Each row is a point on a tangle of strands that fork, close into loops and nearly touch. The rows are in no order.
Two points are linked if the straight distance between their rows is under 67.5. Some points are linked to none.
K499: [  8 -13  31   7 -24 -32  35  37  -2 -13   1  26 -48  37  -9   6 -18   2
  -4  -7  21]
K206: [  3  -3  11 -15  -8  16 -16 -20   8 -35  -8   0   1   3  -1  16  23  31
 -10  -7 -16]
K34: [ 11 -15  24  -8  22 -15 -12   1 -26 -31  20  -2  -1 -20   2 -12 -13 -47
 -23 -27 -29]
K671: [-29 -19 -13 -31  10   5 -34 -14 -11 -47  30 -20  14 -55  16 -10  -3 -53
  -6  10   0]
K311: [-10  12   8  19 -19  10  11  -6 -29 -13 -23  12  42 -42  23   6  25   5
 -17  -6  11]
K804: [-24  17 -33  19  -5  31  22 -44  51  -9  -8  -3  10  -4  -4  -6  15  -5
  19  38  18]
K82: [ 22  28  -9  21  -4  17   2 -34  26  30 -33 -31  35  12  20  14  34  56
   9  -6  -3]
K980: [ 17  -5  54 -33  15 -44   4  23 -17 -10  26 -23   6  -4  14 -24 -40 -46
   2 -24  -3]
K995: [ 14  15 -12  41 -45  57  27 -33  35   9 -20  39 -33   8  -9   3   9  15
  20  26  18]
K842: [ 63   1  26  28  31 -28  33  -2 -19 -17 -11   7  18  25  18  28   9  11
 -31 -25 -40]
K871: [-39  19 -18   3 -10  40  23 -34  40  -4 -37  -6 -10  28 -27 -16  -5  18
  30  23   0]
K411: [ -8  26   8   1 -16 -11  -3 -15 -27  12 -20 -32  58 -28  29 -10  16  23
 -10 -24 -17]
K155: [-27   8  40  18 -43  -7  26  17 -40   3 -13  46 -10 -13  11  -2  -4   3
 -23 -34  19]
K920: [-27  24  19  24 -48  17  25   5 -21  -8 -16  44   3 -16  10  18  16  20
  -5 -21  26]
K899: [ 25 -13  37  -1   2 -28  -7  -3 -30 -12   4 -11  22 -10   9  -9  -4 -19
 -18 -24 -24]
K650: [-28  33  -5  11 -29  44  33  24  11  36 -33  22 -18  19 -33 -19 -12  45
  25   8  21]
K694: [ -1  25  39  -4   3   8 -20 -37 -38 -22  -9  -2  38 -33   8 -34   9  -5
 -27 -28 -31]
K981: [-37  -8 -34 -33  32  50  11  10  51  33 -28  -3  -2  17 -29 -22 -29   8
  40  43  -6]
K703: [ 25  41  -6  37 -24  37  21 -46  37 -12 -13  22   3  -9   6  21  41   6
   2  18   1]
K454: [-23 -23  16 -18 -22 -16   0  35 -23 -39  28  16 -48 -16  -7 -15 -24 -52
   1 -23  18]
K541: [ 10   7 -15   6  13  21  10  36  14  81 -36   1  13  15 -21  -7  -1  37
  18  20  -1]
K684: [-56  29 -28 -44  -5  -5 -12  18  -3  27  -2 -20  17 -28  -7 -33  -7   1
   8  20  -4]
K72: [ 10  -9 -38  45   0   6   5  18  18  48  28   0   0 -14 -14  13  11 -16
  20  42  66]
K588: [  9 -19 -13   0  14 -21 -31 -16 -18   4  21 -25  48 -42  32   4  23 -19
 -22   3   2]
K530: [-13  20 -42  11  17  30  17  14  32  59 -20  -5  29  -9 -15  -8   7   9
  17  56  19]
K553: [ 50   6   8  60 -29  22  21  -6  15  33 -17  21 -26  22  -5  19  25  18
   9  -1  15]
K867: [ 13 -13 -46  34  18  26   3  19  15  62  20   0   0  -1 -14   0 -11 -12
  21  48  46]
K827: [ 52 -25   0  27  15 -40   4   9  20   9  18  -2  -5  20  16  36  20  -9
  -5  23  19]
K294: [ 31   1 -26  29  -7  44   3 -21  31 -17  23  33 -48   1 -15  24  13 -26
   5  33  22]
K629: [-18  17 -24   6 -12  -9   3  23  -4  44   2 -12  17 -14  -3   5  12  18
   3  15  15]
K79: [-30 -29 -18 -20  -1   7 -40   0  22 -23   1   2 -53  11 -17 -16 -23   9
  35   8  10]
K545: [  2 -14  30   1 -26 -26  15  14 -17  11  -4   8 -13  24   3   3   4  21
 -10 -23  -3]
K537: [  0 -31 -26  16   0  -3 -12   9  21  -8  38  12 -31   0 -12  16   7 -22
   4  26  41]
K845: [-58  13 -18 -14 -21   9  14  -1   2 -27  -8   1  13 -30   7  -7   1 -12
   9  13  23]
K386: [-51  18 -31  19  -6  36  24 -52  53   3 -30  -6   9  21 -25 -12  25 -13
  21  28  -3]
K725: [-29 -14 -10  13 -24 -19  11  37 -13   9  20  23 -29   3 -11  -1 -16 -13
   9  10  54]
K293: [-41  35   9 -29 -36   2   5  28 -23  34 -15 -13   9  -8  -8 -29 -11  27
  -1 -32 -11]
K403: [ -4 -14   0   9 -14   1  -4  14   5  15  -4   3 -25  27 -20  -3  -7  26
  22   5  23]
K421: [  1   5 -34 -17  42 -22 -22  22  -1  82  -3 -29  30 -15  -5 -13   8  18
   8  44  -8]
K912: [-16  -1  44 -40 -33 -19 -12  15 -17   7   3 -28 -19  14  -5 -24 -35   8
  12 -51 -20]
K378: [ 32 -39  -4 -19  27 -12 -28 -18  25  -2  20 -20 -15  35   3  11   5  11
  -4  10 -13]
K639: [ 41 -20  31 -23  -2 -45  29  36  -3 -22  13  11 -33  20  15  -5 -26   1
  -9  -9 -11]
K269: [-18  -8  38 -27 -40   4  -6   6 -30 -38 -11  22 -32   1  -4 -10 -17  -6
  -5 -49 -15]
K145: [-59  37  -5 -28 -29  13  20  32  -4  20 -34  -1  -2   5 -24 -37 -13  35
   4  -6  -9]
K924: [ 24 -47   2 -25  32  -2 -45 -26  30  14  11 -26 -19  47  -4   5 -12  39
  26  16 -10]
K691: [  2  12   9  -3  22   9 -35 -33 -35 -30   3 -10  52 -60  12 -26  14 -39
 -34   2 -13]
K887: [ 73 -17   6  25  27 -52  28  21  11   6  13  -4  14   5  40  27  17 -14
  -6  20  14]
K381: [-28   5  21  -3   5  19 -21 -12 -44 -41  19  14   9 -56   3 -26  -9 -52
 -19 -18  -3]
K709: [-19  34  -5 -16  -1  17   9  -7  24  28 -43 -29  29  24 -13 -22   5  65
  14   7 -27]
K753: [-86  41 -21   5 -19  17  39   6  23  13 -34   6  14  -4 -30 -14  12   0
  12  28   9]
K934: [ 21 -17  32 -14 -17 -49  35  46  -1 -19   9  25 -50  16   6  -9 -37  -8
  -1  -4  28]
K637: [ -5  -1  21  21 -16   8  34  30  -8 -41   2  74 -53  18 -10  32  -6 -16
 -12 -18   9]
K329: [  3  -8 -34 -13  30 -38 -20  21 -10  69  21 -40  17   1   0  -2  -2  12
   5  25   2]
K736: [  3  -9   9  32 -11  -8  21  24 -19 -22   7  47 -10  -7   1  27  13 -23
 -22  -9  25]
K810: [ 21 -21 -29  32  20 -16   8  25  10  72  11  -9  -2  20 -15  12 -13   3
  26  29  37]
K236: [  4  15   6  31 -21  17  20   6 -11 -20   4  57 -17  -6  -4  32  30 -12
  -6   4  23]
K967: [  2 -18  -3 -38   5 -14 -40 -24   6   4   8 -47  26   6  16  -3  -4  21
  -5  -1 -23]
K448: [-37   8  11 -39 -37   9 -16  -2  -6 -24 -15  -4 -22  10  -6 -19 -11  36
  15 -33 -16]
K480: [ 39 -17 -22  16  30   0 -10 -13   7 -28  31   9   6  -1  -2  41  22 -26
 -28  12  -2]
K190: [  5 -32  -1 -24  21 -38 -34  -1 -10 -17  43 -27  13 -25  23   7  -7 -55
 -15   6  -3]
K655: [-40   0 -23 -28  12  35  -1  17  26  25 -28  -3  -5  16 -26 -31 -23  29
  29  26  -9]
K626: [  5   7  14 -21 -15 -47  -4  13 -26  54  14 -42  34  -6  13 -10 -12   2
  -5 -32 -13]
K60: [-21   0 -32 -36  31   5 -10  30  13  71 -13 -14  11 -27 -14 -22  -2   6
  13  58  -1]
K189: [ 54   5  25  27  -7   4   8 -12   8  -4 -15  11   0  38  -1  35  32  24
  -9 -22 -26]
K169: [-32  -1 -17 -23   2  42   3  43  15  36 -26  13 -30  16 -44 -31 -29  27
  31  27   4]
K681: [ 26 -37 -14 -22  27 -51 -28 -14   0  15  45 -31  22 -11  33  10   7 -30
 -11  14  -6]
K447: [ 15  16  -3  20   4  17   6 -37  12 -11 -20  -7  52 -30  33  22  46   9
  -7  17  -4]
K42: [ 51 -12  48 -48  -2 -43  10  29   0 -17  15 -14 -26  19  15 -20 -37  -6
   3 -21 -27]
K223: [-16  35 -16  43 -30  21  37  25   7  41 -19  19  -4  -7 -11   7  13  30
   6   5  35]
K161: [-49  33  -7 -17  -6  -3  10 -36   6  -7 -27 -32  61 -15  17 -11  21  17
  -3   4 -20]
K203: [ 45 -15 -14   3  32  -1   6  -1  16 -32  21  10 -39  43 -13  46  -8 -15
 -15   5 -23]
K680: [  3 -16  22 -15   1 -13  19  29 -10 -54   1  35 -59  25 -14   7 -30 -17
 -12 -32 -20]
K340: [ 19 -14   5 -23  26 -12 -41 -35  -8  -2  14 -40  58 -40  28 -10  17 -19
 -28   2 -30]
K48: [-23 -15  -2   4 -14  15  -7  20   0 -44   6  37 -52   1 -20  14  -2 -10
   7   1  19]
K510: [ 43   5  15  36  32  -7  22 -11 -20 -34  -1  21   4  31   1  42  -5  -7
 -35 -27 -38]
K100: [ 13 -13  29  16  -7 -24  35  28 -29 -21   4  41 -16  -3  12   8 -11 -28
 -25 -23   3]
K181: [-46  23 -13  11 -29  11  26  -3   9 -20 -12  25   7 -19   0   8  18  -9
   6  21  40]
K801: [  3 -28  -1 -36   0 -35 -25   6   3  16  25 -26 -24  29   3 -13 -26   1
  11   7  -2]
K259: [-18 -36 -25 -10   7 -31 -21  28   6  -3  43  -2 -29  -9  -3  -1 -11 -34
  11  27  41]
K712: [ 28 -29  25 -28  -1 -33 -13  -6  10   4   0 -27 -17  53   4  -7 -17  42
   8 -18 -32]
K353: [ -6 -13 -14 -28  10 -42 -21  15 -19  52  17 -33  -2  18  -6  -9 -25  11
  10   8 -12]
K521: [-32   4  -8 -31   2  19  -8 -40  27 -36 -18 -18  18   1  14  -7  20  15
   8  16 -19]
K769: [  3 -17 -20  32   0 -50  21  43  -7  48  17  -3  -3   6  10  18   1 -13
   4  20  45]
K910: [ 19  -6  39 -30  11 -26 -38 -21 -28  11  16 -54  46 -12  13 -20  -9 -18
   0 -36 -28]
K177: [-17   9   9  15 -33  37  15   8   7  10 -27  18 -41  42 -29 -12  -7  60
  22  -5  19]
K225: [-48   2 -45 -26  46  15  -5 -34  48  22  -9 -31  21  14 -12 -25  -9   9
  15  39  -7]
K715: [-36   3 -48 -20  36  -3  -9 -48  47  19  -1 -34  44  -4   4 -10  14   7
  12  40   1]
K786: [ 33  24 -22  58 -26  36  25 -16  28  51 -25  -5   4   0   7   1  28  21
  22  18  19]
K362: [ 23 -16  -4  22   2 -44  -1  10 -14  28  15 -18  40 -12  31  25  23 -15
 -11   1  16]
K738: [ 28 -32 -18  -3  47  -7 -25 -13   3 -25  29 -11  16 -12  18  30  21 -29
 -32  12 -20]
K277: [ 37  22 -27  46   9  36  15 -28  -2 -31  15  44  -8 -12   5  59  22 -34
 -20   6  -3]
K696: [-19 -21 -31 -36  19  25 -40 -33  37 -43   5  -5 -24  -4  -1  -2   2  -1
  18  19   6]
K482: [ 20  24 -27  65 -42  47  37 -17  20  35 -18  23 -11  -3   2   0  20  11
  19  26  34]
K328: [ 74  -4  25  22  20 -40  43  23   3  -5  -5  11   9  15  30  31  15   4
 -15  -8 -13]
K343: [-23  38 -21  21 -16  38  32  30  15  52 -30  14   2   2 -26 -16   0  30
  16  28  22]
K824: [  7  -3  74 -34 -25 -12 -11   3 -28  -5  -7 -19  -3  17   0 -28 -27  -2
  -4 -64 -33]
K395: [ 27 -11  24  -4  -8 -60  24  32 -11  19  21 -13  12  -8  32  -7 -20 -19
  -2  -8  15]
K176: [ 19   7  73 -10  -7 -13   8  -1 -40 -11 -14  10   1   7   3 -25 -25 -13
 -27 -57 -33]
K787: [-40  36  29 -20 -25  11  -2 -17 -29 -11 -22 -19  40 -42  12 -36  -6   8
  -2 -27 -19]
K345: [ -1 -16 -28  42  -1 -40   9  26   5  31  32  -4   4 -12   5  25  10 -26
   5  38  60]
K415: [ 28 -22  44 -40  -6 -38  -5   3  -1 -10   4 -31 -15  34   5 -16 -23   3
  -5 -30 -35]
K17: [ 39  -4  17  51 -24  -8  35  14  14  26  -1  26 -26  26 -10  28  18   4
   5   4  34]
K193: [ 40   6  -4  24  18   7 -10 -24   1  -1 -15 -14  54 -11  42  32  56  14
 -12   3 -14]
K734: [ 37 -40  -6 -23  33 -22 -10   0  31 -33  22  -4 -43  44  -9  17 -13  -4
  -6  10 -15]
K496: [ 20  -6 -17  32  48 -20  11  -2 -43 -42  41  18   1 -17  -1  18 -19 -52
 -43  -4  -7]
K996: [  6  24  -8  13  -9 -10  -2 -11  -1  29 -27 -35  57  -6  28   9  27  49
  -8 -10 -18]
K289: [-43 -12   5  -5 -32 -37  17  55 -20   3  26  19 -38  -7  -8 -11 -35 -30
   4 -14  47]
K491: [-26 -14 -44   6   4 -24 -13  26  -1  30  39  -2 -20  -7  -7  -6 -16 -24
  13  38  46]
K992: [-70  40 -15 -21 -20   9  22  30  10  18 -35  -2  11 -12 -24 -31   5  15
  -2  19  -6]
K977: [  9  32   1  44  25  31   7 -27 -46 -48  -3  63  11  -1  -4  27  -3  -8
 -23 -26 -19]
K764: [  9  -5  11   5   7   1  27  20 -24 -55   9  54 -47  25  -9  26 -26 -17
 -21 -19 -19]
K907: [ -9   0  -6  55 -28 -17  34  35 -12  20   9  36  -4 -15   8  29  23 -13
  -3   9  67]
K928: [ 11 -18 -14  25 -12  30   4  -2  23   0  18  33 -44   7 -20  11   3 -16
  19  26  37]
K911: [-17  19  31 -34 -27 -12 -11  17 -25  21   2 -29  16  -3  -2 -24 -27   9
  -2 -53  -3]
K143: [ -9  25  20  21 -44  49  16  -9  12 -11 -25  37 -39  31 -23   3   7  35
  22  -1  23]
K417: [-45  -8 -42 -16  31  42   7 -23  54  18 -18 -14  12  10 -24 -30 -15 -12
  32  44   1]
K122: [-21   5   1 -14 -11  55 -10 -37  41 -41 -27  14 -38  21 -20  -4   7  26
  34  13  -3]
K700: [ 28  -2  56 -13  18 -53   4  17 -24  22  30 -35  34 -19  19 -22 -28 -52
  -1 -22   9]
K183: [-40  -5 -26 -29  -9  -9 -14  35 -11  25  14  -6 -35   0 -22 -18 -26   2
  21  13  14]
K123: [ -9  -6  46   7 -28 -23  28  30 -44  -4  -1  29 -15 -12   7 -14 -21 -31
 -24 -39   7]
K814: [ 20 -21  15 -42  11 -33 -37 -15 -11  26  25 -54  23   3  18  -5 -10  -8
   8 -12 -27]
K318: [-54   7 -43  -1  -4   5   3  37  -1  18  25  11 -17 -25 -16  -8 -10 -21
  13  40  60]
K874: [  2 -30  21 -37   0 -36  -2  29  -3 -36  31  -6 -42  -3   8  -9 -33 -51
  -1  -6   7]
K444: [  8   1  44  11 -26 -25   8   2 -36  16 -18 -12  34   8  16  -1   5  25
 -15 -48 -17]
K497: [-38   1  26 -38 -14  24 -28   0 -15 -57 -14  12 -26 -34 -10 -25 -22 -28
  12 -42 -24]
K76: [ 53  10  12  42 -20  33   3 -31  22  16 -17   4 -10  26  -1  21  38  34
   7  -3 -13]
K951: [-17  18 -17  48 -23   1  29  35  -3  41   5  23 -12  -3 -15  13   8   9
  10  16  62]
K663: [-42   2 -34  20 -22   0   4  26  -4   3  28  16  -1 -39  -1  18  13 -22
   3  26  65]
K728: [ 24 -17  -7  52  12 -31   2  16 -24  14  12 -11  48 -37  40  27  31 -37
 -17   7  24]
K860: [ 53 -23  -6  30  11  -6  -8 -15  31  16  10  -2 -15  27  -6  19  19   2
   2  23  14]
K6: [ -9  -9  20   7 -35   3  17  21  -7 -24   1  46 -57  24 -21   8  -3  -2
   3 -21  25]
K838: [ 52   5  18  -1  49 -28  11   1 -29 -42  28  -7   0  -8   2 -17 -46 -38
 -29 -24 -41]
K816: [ -7 -24  37 -31 -23  -9  -9  14  -7 -47 -11  16 -62  24 -16  -7 -25   4
   4 -42 -16]
K718: [-28  -4   1 -18   7  10 -33  -1 -24 -43  29   6   4 -68   3 -20 -12 -67
  -4  -5  12]
K185: [ 25   9  -9  60   0  -5  15   7 -11  19  -2  -2  40 -27  38  42  49 -14
  -7  -3  34]
K51: [ 30   7 -22  30 -30  64  11 -32  32 -16  -2  49 -43   4 -15   8  14  -6
   7  28   1]
K793: [-14  26 -40  21   8  30  30 -26  42  35 -15 -17  18  -4  -8  -8  19   4
  18  37  14]
K906: [ -9  25 -26  -7  28  -7  -1 -23  40  49 -25 -43  55   3  10  -7  23  39
   2  24 -20]
K722: [-30 -12 -28 -30  24  18 -18 -51  54 -26  -7 -18   4   4   0 -12  14   6
  20  37  -6]
K560: [ 19  -6  24 -20 -16 -11 -15  -8  -6  12 -19 -27   4  41  -2  -3   7  60
  -3 -26 -32]
K402: [ 35 -15 -12  17  29 -13 -22 -22 -10   8   5 -24  56 -27  39  21  42  -9
 -18   2  -6]
K561: [ 10  15   6   9  -4   5   1  13   6  59 -30 -14  11  27 -13  -9   8  63
  15   1  -5]
K788: [  6  20  30  21  11   1  -8 -16 -57 -31  -6  35   9  -6 -10 -13 -11 -16
 -37 -43 -39]
K262: [  9  18 -19  18  17  44  -4 -23  -8 -41  12  44   1 -11   0  44  19 -25
 -24   9 -11]
K668: [ 13 -13  19  13 -13 -47  23  30  -4  18   6  -4  -3  20  11   7  -2   4
  -8 -15  10]
K943: [-30  16  33 -23 -38  24   2 -14 -11 -23 -31  16 -14  11   1  -6   2  52
   8 -34 -14]
K408: [ 22   6  44 -24   5 -57  -2  15 -33  41  22 -45  32  -4  23 -14 -26 -25
  10 -24 -11]
K8: [ 45 -21  25  23  -9  11  12   5  27   4  -9  25 -47  49 -24  15  -4  22
  13   0   4]
K45: [ 19 -28  29 -47   6 -19 -27   1  -2 -32  13 -20 -21  13   3  -3 -17 -15
  -2 -23 -38]
K33: [-33  29 -38  -6   0  -6  13  -5  21  16 -15 -29  54 -18  13  -5  23   9
   2  19  -5]
K878: [ 28  19   0  46  38   2  16 -25 -47 -36   9  39  14  19   1  32 -15 -10
 -30 -30 -30]
K880: [-14 -40 -13 -29   4 -33 -30  15   7   7  19 -21 -49  34 -10 -20 -44   1
  28   6   6]
K457: [-25  25  -3   5  -3  -4   4 -30 -19  -1 -26 -30  72 -40  29 -18  18   6
 -12   0 -17]
K292: [ 36 -28 -15  18   6  27 -15 -23  38  25  15  -9 -22  34 -11   2   1  21
  17  20  13]
K503: [ 47   2   9   8  19  -3  28  -5   0 -45   8  19 -26  45 -12  40 -18   3
 -14 -15 -34]
K23: [-45  38  11 -22 -33  16  12 -15  -1  -8 -36  -7  12   3   5 -20   2  47
   1  -9 -19]
K326: [ 37 -12 -22  29  43  -8   8 -10 -18 -42  35  17  12  -6   0  42  -3 -33
 -31   0 -17]
K898: [  7  26  71   8   1   3  -7 -19 -48 -13 -15  26   5  -5 -13 -32 -11  -9
 -34 -66 -39]
K808: [ 26  36 -16  40 -19  26  26 -36  38  31 -30 -20  24   0  15  10  39  29
  11  11   7]
K198: [  7 -11 -17   7  33 -17  20  17 -26 -60  38  23 -16 -21  -2  20 -26 -63
 -37   4   5]
K998: [-55  21 -12 -41 -19  14 -17   0   6 -21 -16 -14 -22  -7  -8 -32 -23  18
  17  -4  -6]
K84: [-37  31  16   2 -31   6  14 -10 -37 -11 -14   1  38 -41  13 -18  -1  -3
 -10 -19   4]
K771: [ 31  28 -22  46  -7  47  13 -32  23 -15   2  36   8 -23  14  43  44 -18
 -10  20   5]
K254: [ 10 -14  20 -41  21   1 -42   3  -8 -52  11 -16 -32   1 -15 -13 -30 -35
  -9 -47 -46]
K586: [-55  23 -23 -50 -11  -8 -22  12  -6  -1   4 -25   1 -25 -10 -40 -24  -8
  16 -10  -2]
K595: [  9 -22   8 -26  28  -9 -38  -7 -15 -31  45 -19   5 -30  -1 -13 -17 -68
 -19 -17 -24]
K129: [ 33  14  48   5  38 -20   1  -7 -33 -24  20  -4  10 -16  -7 -29 -27 -49
 -37 -31 -31]
K251: [-63  12 -40 -46  -3   1 -23  48  -5  28   7  -2 -31 -27 -31 -37 -34 -14
  24  22  13]
K514: [ 32  34   0  45   7  47  13 -25 -21 -23 -16  54  13   3   2  44  21  -1
 -15 -19 -27]
K989: [  6   6 -10  -2  21  29 -13 -27 -13 -53   6  21   9 -13   0  28  15  -6
 -20   1 -24]
K647: [-38   5 -16 -29 -10  14 -15 -23  12 -44  -8  -5  13 -27   7  -6  10 -10
  -3   7   2]
K35: [ 15   3  15  39  -1  -3   3  -4 -40  -6 -10  12  41 -35  21  15  32  -7
 -25 -13   5]
K133: [-27  -6  -9 -15 -16  -5  -9  17  -6   0   2  -3 -23  10 -15  -7  -7  13
   6  -4  14]
K319: [  6  20  -5   4   3  40   9  -8  28  48 -44 -14  14  31 -23 -19   1  62
  19  14 -17]
K281: [-35   9  -7 -17 -14  34  -3 -13  32 -25 -22   8 -29  18 -16 -16  -4  26
  30  14  15]
K320: [-46  15 -25 -52   7  17 -14  12  24  18 -34 -21  -4  13 -18 -46 -23  38
  20  21 -27]
K846: [-13 -31  -4 -32  -7  -1 -38   2   3 -45   9   5 -46   6 -12   1 -12  -8
  14 -15  -5]
K461: [ 32 -25  -7   6  53 -24 -15 -17 -21 -31  30  -7  32 -27  16   5  -5 -44
 -45   2 -30]
K250: [  3  -8  18  -7 -13  20 -12  -6   6 -41 -10  23 -50  31 -18  16   5  21
   0 -19 -14]
K717: [ 39 -30   4 -12  17 -71  11  26  -6  27  35 -28  16  -3  37  11 -10 -22
   0  19  16]
K643: [ 31 -33  -8  -2  25  19 -25 -21  36  32   2 -26  -7  46 -10  -6 -20  32
  31  16   4]
K92: [ 20 -12   8   5  -4 -39 -11   4 -20  33   2 -37  45  -6  28   2   6   6
  -9 -20 -11]
K469: [-22   9  32  -3 -15  14 -10  -3 -46 -34   5  22   1 -36  -1 -22   0 -26
 -14 -30  -2]
K581: [ 26   4  40  40  -9 -25  18  11 -37  16 -27   3  35  -6  28   6  19  17
 -25 -43  -5]
K744: [-17  19 -26 -41  28  -2 -13 -14  18  43 -18 -51  31   0   3 -21   2  45
   4  25 -35]
K851: [ 51 -35   5 -13  33 -68  -5   7   6   8  27 -32  15   6  36  12   6 -16
 -11  12 -14]
K817: [-35  24 -27 -15 -12  -5   2  11  -6  16   1 -18  36 -28   6 -11   0  12
  -5   9   4]
K237: [ 25   0  30  21  15  -6   2 -12 -42 -20  -6  18  20  -9   4   4   1  -9
 -39 -29 -41]
K654: [ -5   6   6  -6 -18  47 -15 -10  26 -49 -26  36 -60  18 -30   7   7  23
  21  -2   3]
K873: [ 22  23 -29  63 -11   3  13   6  14  40  -6 -11  21 -19  22  26  46   2
   5  20  43]
K422: [-15 -26 -25  -6   1   7 -11  19   1 -57  24  39 -62   0 -19  20  -3 -40
   0   5  18]
K589: [ 13   0   7 -16  10  26 -23 -31  -5 -40 -11  -4  23  -7  12  12  28  12
 -28 -17 -39]
K949: [ -6 -18   6  24 -18 -27  14  29 -10  -9  26  25 -28   5  -2  15   6 -25
  -7   4  35]
K27: [ 11   2   2  -9   3  32 -16 -38  35 -22 -11   4  -6  11  -5  15  21  31
   1  16  -6]
K598: [ 21 -14  30   6 -11  13  -1   2  20 -26 -12  28 -59  51 -37   9  -3  24
  11 -14  -8]
K361: [ 30   4  31   3  -2  16  -9 -14   1 -18  -9   5   7  23 -10  34  20  31
 -15 -15 -28]
K886: [  8 -12 -20 -14  21  44   4  16  28  68 -20 -11   6  30 -23  -9 -22  33
  31  27  -5]
K945: [ 31 -13 -27   2  32 -17 -32 -25  24  49  10 -39  32   6  22  14  24  25
   8  16   4]
K750: [-15 -24 -23  -4  24  -1  -1  15 -20 -61  29  33 -37  -3 -15  26 -22 -58
 -16  -9   2]
K710: [ -1  16  19  31 -38  29  26   6  -1  -3 -11  47 -26  14  -5  22  19  22
   0 -14  23]
K870: [ 48 -22   1  46  -7 -27  30  24  14  37  12  12 -26  32  -6  11  -6  -2
  27  21  41]
K332: [-68  34 -29  18 -25  26  39   2  26  -7 -19  22  -7  -9 -19  -8   7 -11
  25  37  32]
K876: [-41  27  13 -13 -23  11  18 -35   1 -22 -42 -16  43 -12  14 -11  20  28
  -2 -14 -31]
K106: [ -7 -24 -32 -30  24  14 -38 -26  26 -41  22  -5  -6 -13   4   8  14 -21
  -8  24   4]
K575: [-22  -3   0   1 -19  21   2  22   4  22 -16   8 -42  36 -33 -11 -35  40
  25  -8  21]
K180: [-15 -17  18 -43   1   9 -41   6 -11 -55  18   0 -34 -22 -13 -13 -29 -47
   5 -45 -26]
K641: [ -2  -4 -14 -34  13  -1 -35 -43  16  -8   0 -46  45 -14  28  -8  23  23
  -6  13 -22]
K493: [ 32  -5   2  48   3 -50  36  40   2  48  11   3 -12  17  14  13  -3   0
   9  17  49]
K202: [-42 -14 -23 -23   6  14  -3  58  -5  44  -3  18 -39  10 -36 -25 -37  18
  29  21  20]
K246: [  3  34   0  32 -19   8  22  -9  -5   0 -29   0  46 -26  29  23  37  17
   1  -6  13]
K66: [ 27  -5  29  45 -11 -16  20  14 -34   0 -16  30  22  -5  18  15  27  -6
 -20 -27  -7]
K413: [ 19  -8  51  -2 -31 -28  22  16 -23   1 -21   5   0  24  11   4  -3  25
 -14 -46 -20]
K412: [-18  -2 -26 -22  23   0  -9 -60  40 -11   2 -35  50 -16  19   1  34   2
   0  24  -8]
K239: [-35 -13  27  -6 -38 -21  27  45 -20 -19  12  28 -51  -2  -7 -14 -31 -27
   0 -31  31]
K889: [  1  26 -41  38   2   0  13  18   6  59  -9 -15  22 -17   5  12  24  21
   9  26  39]
K220: [ 35 -22 -26  -2  19  52  -1 -19  42  58  -8 -14   7  34  -9  -8 -22  37
  36  15  -8]
K692: [-34 -34 -30 -47  19   1 -47   1  13  -4  13 -22 -46   9 -12 -26 -41   7
  32  10  10]
K62: [-25  12  46 -28 -25  26 -22  -9 -31 -31  -9  13  -1 -23   6 -30 -13  -5
   0 -46 -19]
K551: [-20   0 -21 -53  33   3 -33   5  10  57  -9 -36  12   9  -8 -23 -19  38
  13  23 -30]
K959: [ 46 -10   7  11  53 -31 -10 -21 -30 -38  25 -14  21   3   7   7 -18 -25
 -39 -17 -49]
K543: [ -8 -24 -29 -30  30   0 -44 -26  -4 -45  37  -9   8 -39  17   6   9 -43
 -18  21  -5]
K428: [ 23   0  23   0  26   1 -38 -31 -37 -17   6 -19  46 -36   9 -17  10 -18
 -32 -17 -37]
K371: [-10  -1 -39 -11  37  25  -3   6  35  58  -2 -13  23  -5 -12  -9  -5   8
  22  47  12]
K299: [-33   0 -16 -55  14   0 -33   2  14  21  -1 -35 -11   8 -10 -25 -21  34
  21   6 -15]
K930: [-20  33  38  -9  -9  17 -22 -36 -25 -21  -8 -23  52 -53  13 -45   3 -16
 -11 -28 -16]
K975: [ 20  15  -3   8  -9  46   0 -29  26 -31 -14  27  -9   8  -1  27  33   4
  -1  11  -5]

A fork is a point with three links, a tip a point with one. Leave the first point through the second and follow the links. Name the first fork or tip that comes.
K889, K873: K980
K293, K145: K62
K838, K959: K6
K6, K48: K34

A tip is a point with one link. Name the tips that can be reached along the links from each point below, in the order of the rows.
K989: K810
K176: K691, K560
K60: K8, K846
K626: K980, K663
K454: K910, K907, K874, K906, K251
K886: K709, K514
